A landscape with many valleys, sampled at points; each row gives a point and its height.
A ball rolls from a point to the lowest of its 4 nearest points, and stops where none of them is lower. Distance is the straight distance between rows; heights are no part of it.
tilo (h 7.70): [  0  -3   5  -8   8  18   4   7   2  24  -9  13  -2   9 -13   0   2  -3
  -6   8 -10  -1   0  -8  -6]
vuv (h 4.23): [ -3  -1  -5  -4   8  -1   8  -4  -3 -10   0  -5   6  -1   5   1  -9   2
   3   2  13  12  -6   8  -5]
sokig (h 6.01): [  6  15  -2   5  -6 -17   9 -18  -9 -26  -1  -1   1 -11  10  -3  -4   0
   1  -4  -1  -1   8   0   6]
dus (h 4.38): [ -1   4  -2   6   5  -9  -3   4  11   3  16  -2 -15 -13   2   3  13   7
   1  -3  -5  -3   3   1  10]
Buru (h 2.88): [  9 -16  -6  -1  -1  -5 -17 -18  -5 -22 -20  -8  14  12   0  18 -14 -15
   9 -18  -6  12  14   7 -11]
zeg (h 1.57): [ -4 -13  -3   7  -8  -7  -3 -10  -9 -16 -11  -6  23   2   3   4  -8  -6
   5 -11   7   7   6  11  -2]
ded (h 2.30): [  0  -6   0   4  -1 -10   2 -10  -6 -19  -2  -1  11   4  12   4 -17  -1
   5 -11   4   1   4   3   5]
tuze (h 2.78): [  2 -15  -5   4  -5   0  -4 -14  -7 -13 -21  -3  23   6   0   9 -12 -13
   7 -14  -3   9   6  10  -9]
galo (h 5.91): [  9  13  -2  -1  -1 -10   0   5   5 -23  12   1 -20 -18  12  -2  11  15
   6  -1   4  -4  -2   4   8]
zutif (h 7.37): [  0   6  -4   4   1  -8  10 -11  -9 -18  -1  -2  -1 -12   5  -1  -5   3
  -2   5   3   3   2   1   2]
Ratef (h 2.58): [  4  -3   0   4  -8 -12   0 -13 -13 -22   4   1  10  -3  11   1 -16   1
   8  -9   5   2   5   0   4]
ret (h 5.50): [  6   8  -2  10   3 -12   2   1   4 -16   3  -9 -11 -12   3   0  13   8
  -1   3   0   6   1  -1   3]
Fafuv (h 3.49): [-2  6 -2  2 11 -4  1  1  3  3 -1 -4 -7 -3 -6  1 11  6  2  5 -7  3  1  1
  2]
nosob (h 5.30): [ 12  16  -1  13 -19 -32  -4 -13  -7 -33   8  -3   1 -22  12   0  -1  14
  -1  -8  -2 -10  14  -7   2]
Zema (h 5.03): [  1   8  -3   5   4  -9   0   4   8  -5  12  -8 -15 -11   1   2  12   9
   3   3  -4   2  -1   7   2]
lur (h 4.05): [  3  10  -4   2  11  -7   4  -1   0  -8  -1  -8 -12  -6  -2   1  11   7
  -1   6  -2   7   2   0   2]
Miku (h 5.40): [  6  13   1   6  -8 -19   5 -13  -4 -27   2  -8  -3 -18   8  -6   5   7
  -2  -2   1  -2   5   3   0]
doz (h 4.04): [-10  -9   0  -4  10   3   6   3   4   9  -3  -8   9  12  -9   4  -6   4
  -1   3  12  13  -8   7 -15]
bok (h 4.75): [  6  10  -4  12 -10 -22  -1 -22 -12 -25   4  -4   1  -8  10   5 -10   0
   6 -12 -11  -8  15  -5   6]
veles (h 0.61): [  8  -5   0   9  -7 -21  -6 -20  -3 -20   2  -7   5   8  14  10 -16  -3
   8 -18   4  -3  14   6   1]
Til (h 7.83): [  4  26   0  -4 -11  15 -14  12   1  17   8   9 -19  -6  -8 -15  13   0
 -11  32  -7 -19 -22   2  14]
Fel (h 4.48): [-13 -13   0  -2   9   5  -1  -4   3  14 -10 -13  10  13 -15   4  -5  -1
   2   1  12  15  -1   8 -20]
vopap (h 2.39): [ -4  -1   0   2  -3  11  -2  12  10  17  10   6  -5  -3  -4   0  11   0
  -6   3  -4 -11  -7  -7   6]
Debe (h 5.70): [  7  10  -4   4  -6 -14   7  -4   3 -26  10  -6  -8 -17  11  -4   6  13
   1  -2   4   0   4   2   5]
vofad (h 4.83): [ 1  9 -1 -1  8  0  6 -8 -8 -7 -1 -7  5 -1  3 -3 -5  3  2  4  2  8 -3  1
 -2]
Kufi (h 5.92): [ -9 -15  14  -8   4  17   0  15   6  25  -5   4   0  21 -13  -2  -7   5
  -1  -5   2   4  -3  -6 -13]
fuvar (h 3.75): [-10 -10   0   0   6   4   7  -1  -1  -7  -4 -10  16   2   2   3 -10  -3
  -2  -1  13  14  -3   8  -9]
radep (h 6.24): [  1  15   1  -5  -5   7 -13  10  -2   9  21   9 -11 -13   1  -6  10  -2
  -2   2 -14 -15  -6  -6  18]
rufe (h 6.41): [  6  10  -1   3   2 -14  11  -5  -2 -23   0  -6  -6 -11   4  -1   4   3
  -5   6   1   6   4   0   0]
labav (h 4.39): [ -3  -3   1  -1   1   8  -2  11   5  19   0   7  -6   3 -10   0  13  -6
  -7   7  -9  -5  -2  -4   0]
lol (h 3.70): [ -3  -3   3  -5   9  10   4   5   1  18  -6   2  -6  10  -8   1  -1   2
  -2   3 -11   2   0  -3  -1]
Zope (h 5.57): [  7  11  -2   6   3 -10  -1   7   9 -11  11  -5 -19 -16   8   4  10  10
   5  -4   4   1   2   4   8]
duv (h 8.01): [ -3  -8   4 -12   1  28   3  11   4  31 -15  14   4  17 -12 -13   1  -8
  -6   5  -1  -2  -3  -8 -11]
toki (h 5.72): [  4   9  -1   8  -4 -15   8  -6   0 -22   3 -10  -8 -13   6  -1   8   7
  -2   0   3   2   5   8   4]
Let (h 7.45): [  4  19   1  -8  -8  19 -11   9   0  14  13   9 -14  -1  -2 -10   8  -2
  -8  26  -3 -21 -20  -3  16]
zode (h 6.62): [ -3  -9   5 -11   6  18   3   9   2  28 -10  13  -1  14  -9  -4  -5  -2
  -1   0  -6   2  -1 -10 -10]
tav (h 4.93): [ -4  11  -3   1   0   4  -7   8   5  13  19  11 -13 -11   0  -2  11   3
   1  -1  -6 -11  -7  -5  12]
Subar (h 7.60): [ -4 -20   6 -15   1  27   4  16   5  28 -13  14   0  20 -12  -7  -4  -5
  -2   1   2   1  -6 -10  -8]
Ronef (h 6.64): [  0  -2   4  -3  -6  20  -1  14   5  22   7   9  -2   7  -5  -8  15  -8
 -16  13   4 -14 -13  -6   2]
moz (h 3.78): [ -4  -2  -1   0   8   2  -2   7  11  18  -1   3  -5   0 -10   2  12   1
  -6   6  -9  -4   1  -5   3]
luk (h 3.50): [ -1   1   2  -2  10   3   3   3   1  12  -3   0  -6   6  -7   3   0   4
   0   4 -10   6  -3  -3   1]
Tev (h 4.08): [-12 -13  -4  -1   1   0   5  -5  -9  -3 -14  -4  24   3  -7   2  -6  -6
   3   0  13  18  -1  10 -14]
zemu (h 4.09): [ -5   2   0   3  -3   5  -5  11   6  16  14   6 -11  -5   6  -1   5   1
  -7   0  -7 -12  -5  -4   8]
pemek (h 4.06): [ -3   4  -5   8   4  -4  -3   8   7   6   7  -3 -11  -1  -2   4  15   1
   0   3  -6  -3   0   1   9]
pona (h 4.07): [  8   4   1   5  -9 -21  -2 -17 -10 -25   1  -3   8  -5  13   6 -12  -6
   9  -8  -4  -3  14  -6   4]
Nalan (h 2.45): [-11 -11   0  -6  11   4   2   0   4  11  -6  -6   4  15 -10   2 -10   3
   1   1  11  16  -3   4 -17]
tun (h 4.84): [ -7  -1   1 -11  13   4   2  -2   0   6  -2  -4  -7   6  -3   1  -7   2
   5   1   3  13  -3   0  -2]
lizov (h 3.77): [-1 -1 -1 -5 15 -3  8 -3 -4 -2 -3 -7 -3  1  1  1 -3  2  2  1  3 11 -1  5
 -2]
Buf (h 5.71): [ -7 -10   4  -8  10  10   2   5  11  18  -5  -1   3  19  -8  -5 -11   9
   1   0   2   9  -1   1 -11]
seti (h 2.32): [  6 -18  -7  -1  -3   0 -12 -14  -6 -20 -21  -4  19  13  -1  16 -14 -11
   9 -15  -2  10  10  12  -9]
rana (h 1.35): [  1  -7   1   6 -10 -16   1 -13 -10 -23   0   0  15   2  10   1 -17   2
   8 -14   2  -2   8   2   6]
dak (h 1.53): [  5 -15  -4  11 -10 -14  -7 -10  -3 -19 -10  -9  20   4   4  10 -12 -12
   6 -11  -1   4  11  10  -4]
pode (h 5.76): [  3  13  -4   3  -4 -15   7 -11  -3 -26   0  -7  -5 -14   4  -2   3   2
  -1   1   1   0   3   4   2]
Kal (h 6.75): [ -7 -13   9 -11   3  24   1  16   9  27  -9  11  -3  23 -12  -7  -8   3
  -1   1   0   1  -4 -11 -12]
rur (h 6.87): [ -2   2   0  -3  -9  18  -3  11   6  22  15   9  -5   2  -1  -6  15  -9
 -13   7   2 -14 -11  -6   4]
gunam (h 5.81): [  3   0   3  -7   3  14   1   8   2  26  -7   7  -1   7  -5  -3   8  -7
  -5   5  -6  -2  -2 -10   1]
babug (h 2.94): [ -6 -14   1   2  -2  -6   5  -7  -5 -13  -3  -2  17   3   7   4 -10  -4
   5  -6  13  12   3   9  -5]
suf (h 4.30): [ -3   4  -1   5   2  -3  -3   7   7  11  16   3 -12  -9   3   0  15   4
   1   1  -7 -10  -2   0  10]
Sez (h 5.58): [  1  -1   5  -2   1  20   2  11   1  27  -8  11   2   9 -11  -6  10 -10
  -7  11  -7  -8  -3  -7  -2]
bes (h 5.68): [  3  12   0   5   3 -13   0   5   6 -16  12  -3 -15 -16  10  -1   7   6
   6  -4   6   3  -4   4  10]
Ganam (h 5.00): [ -6  -6   4  -9  16   8   0   4   4  14  -3   2   0  14 -10  -1  -6   4
   2   0   0  13  -5  -2 -10]
giba (h 7.50): [  1  15   2  -6  -9  19 -14  10  -3  15  11  10 -12  -9  -2  -8  10  -3
  -8  19  -6 -16 -17  -4  15]
fesa (h 4.25): [-1  3 -1 -3 13  3  3 -4  0  5 -2  0 -1  2 -6  0  0  3  2  6 -1 10 -2 -2
  1]
pinup (h 3.10): [-14 -13  -3   6  -6  -5   5  -5  -3  -5 -11  -8  21   2   3   3 -11  -8
   2  -6  11   9   3  10  -4]
nuf (h 7.84): [  1  -9   6 -12   0  19   1  14   1  26 -12  14   3  14  -8  -8   3  -4
  -6   6  -1  -3  -3  -6  -2]
bov (h 5.49): [ -7 -11   4  -8  11  15   0   6   7  22  -5   6  -4  16 -11  -1  -9   4
   0  -3   0   4  -3  -5  -9]
zeral (h 7.09): [  6   9  -2   2  -4 -15   9 -10  -9 -21  -1  -4   2  -8   7  -4  -3   2
  -2   1   0  -1   5   2   2]
kuz (h 2.07): [  6  10   0   7 -15 -23   5  -9  -2 -33   6  -5  -3 -18  12  -3   1  14
  -3  -7   3  -7  11  -6   2]
samid (h 4.28): [ -2   5  -1   3  -2  -9  11 -11 -13 -20   0  -3  11  -5  10   3 -14   0
   6  -5  10   4   3   2   3]
devam (h 3.79): [ 10 -10  -3   4  -6 -20 -13 -13  -6 -20  -9  -9  15   7   0  17 -13 -10
   6 -14  -2   0  12  11  -8]
Lus (h 4.88): [ -4  -4   4 -12  10  17   3   8   9  20  -6   6  -4  17 -12   0  -4   1
   5   2  -5   4  -2  -6  -9]
Piber (h 5.31): [ 11  13  -4  11 -13 -25   0 -21 -10 -29   2  -2   2 -16   8  -1  -3   4
   5 -11  -6  -9  12  -5   3]
luzo (h 7.19): [  2   8   3  -5  -9  20  -8  10   3  22  16  11  -7   1   2  -9   9  -6
 -11  17   5 -18 -16  -3  10]
lurak (h 2.77): [  4  -5   1   8  -8 -18  -2 -13  -9 -21   3  -3  11  -3  12   7 -16  -1
   9 -15   0  -3  10  -1   3]
vuzo (h 7.69): [ -6 -18  10 -15  -4  35   2  12   6  29 -13  13  -2  20 -14 -14  -1  -3
  -2   3   4  -2  -8  -9 -11]
tolag (h 4.60): [  4  12  -4   3   5  -8  -9  12   3  -3  19   4 -22 -18   9   3  13   6
   9  -1  -8  -7   0  -3  11]
vot (h 2.06): [  0  11  -3  -2   0   1 -10   9  -1   7  22   9 -11 -16   6  -1   8   2
   1   3  -9 -13  -4  -5  10]
nifo (h 2.46): [ -1  -9   0   7  -9 -11   4 -10  -5 -16  -5  -5  15   1   9   6 -15   1
   6 -12   7   3   3   5  -1]
Zaz (h 2.34): [ 1  6 -3 -5 13 -4  7  1 -1  0 -3 -6 -6 -2 -4  2  5  3  2  4  0  8 -2  0
  4]
Sirom (h 4.50): [ -1   6   3   0   0   2  -6  10   1   9  17   7 -15 -12   4   0   8   0
   3  -1  -9 -10  -2  -5   7]
Nuvip (h 5.77): [  9  18   0   4  -4 -14   2  -3   4 -27   8  -6 -16 -19  11  -2  11  16
   1  -3   8  -1   3   1   5]
Nosa (h 6.89): [ -2   5   3  -8  -9  22  -7  16   5  22  13   5  -7   6  -5 -14   7  -5
 -12  15   9 -18 -18  -5   9]
mizu (h 6.88): [ -9 -15  -7   4  -3   3  -3  -9  -8  -8 -19  -5  24   3  -1   6  -8 -13
   1  -4   9  12   3  11  -7]
vir (h 4.31): [ -1  -3   3  -1  -4  14   0  11   8  23  -2   6   1   2 -10  -4  14  -4
 -11   4  -4 -10  -3  -4  -2]
nipes (h 4.59): [-4 -4 -2 -3 11  0  4 -1  0  6 -3 -6  3  6 -1  1 -9  6  5  1 11 14 -4  2
 -6]
kenon (h 6.42): [  3  -2   3  -3  -5  23   2  15   4  28  -5  10   4   5  -9 -10  13 -13
 -15  15   4 -11  -9  -7  -2]
Raku (h 1.90): [ 1  3  0 -3 15  0  2  6  2 15 -8  0 -7  1 -5  1  9 -5  0  4 -7  4 -1 -3
 -2]
zagi (h 5.17): [  2   1  -4  -1   0  -7  10  -7 -10 -15   1  -5   7  -4   6   2 -12  -1
  -1  -3  10   8   0   6   1]
vazum (h 2.95): [  5  -6  -1  12  -9 -25 -12 -15  -1 -20   1 -11  14   9   9  15 -15  -2
   9 -15   1  -2  14  12  -5]
Ful (h 4.26): [ -2   0   1   5   5   3   1   8   7  15   3   3  -6  -2  -3   0  16   2
  -5   5 -10  -8  -1  -5   5]
lubil (h 7.13): [ -4  -8   8  -8   2  21   1  10   4  28 -10  14   4   8  -9  -7   6  -5
  -5   9  -3  -3  -2  -7  -1]
zokeg (h 1.24): [  5 -15  -4   7  -9 -11  -8 -14  -6 -18 -14 -11  20   7   5  13 -12 -12
   8 -16  -2   5  14  12  -9]

For each start below, name the point where the ball stops.
Let -> vopap
vuzo -> Raku
Nuvip -> Zaz
Til -> vopap
fuvar -> zokeg
Tev -> zokeg
Subar -> Raku
galo -> Zaz

Call two points neighbours if one is among the 4 nearest of the other. Go from one point of each pair to the other, from neighbour to neighbour, staying as low as possible. Name the highest point that can't be avoided.
Nalan / kuz -> nosob
zokeg / Zaz -> vuv
rana / zokeg -> nifo
zokeg / vot -> suf
Zaz / Raku -> Fafuv
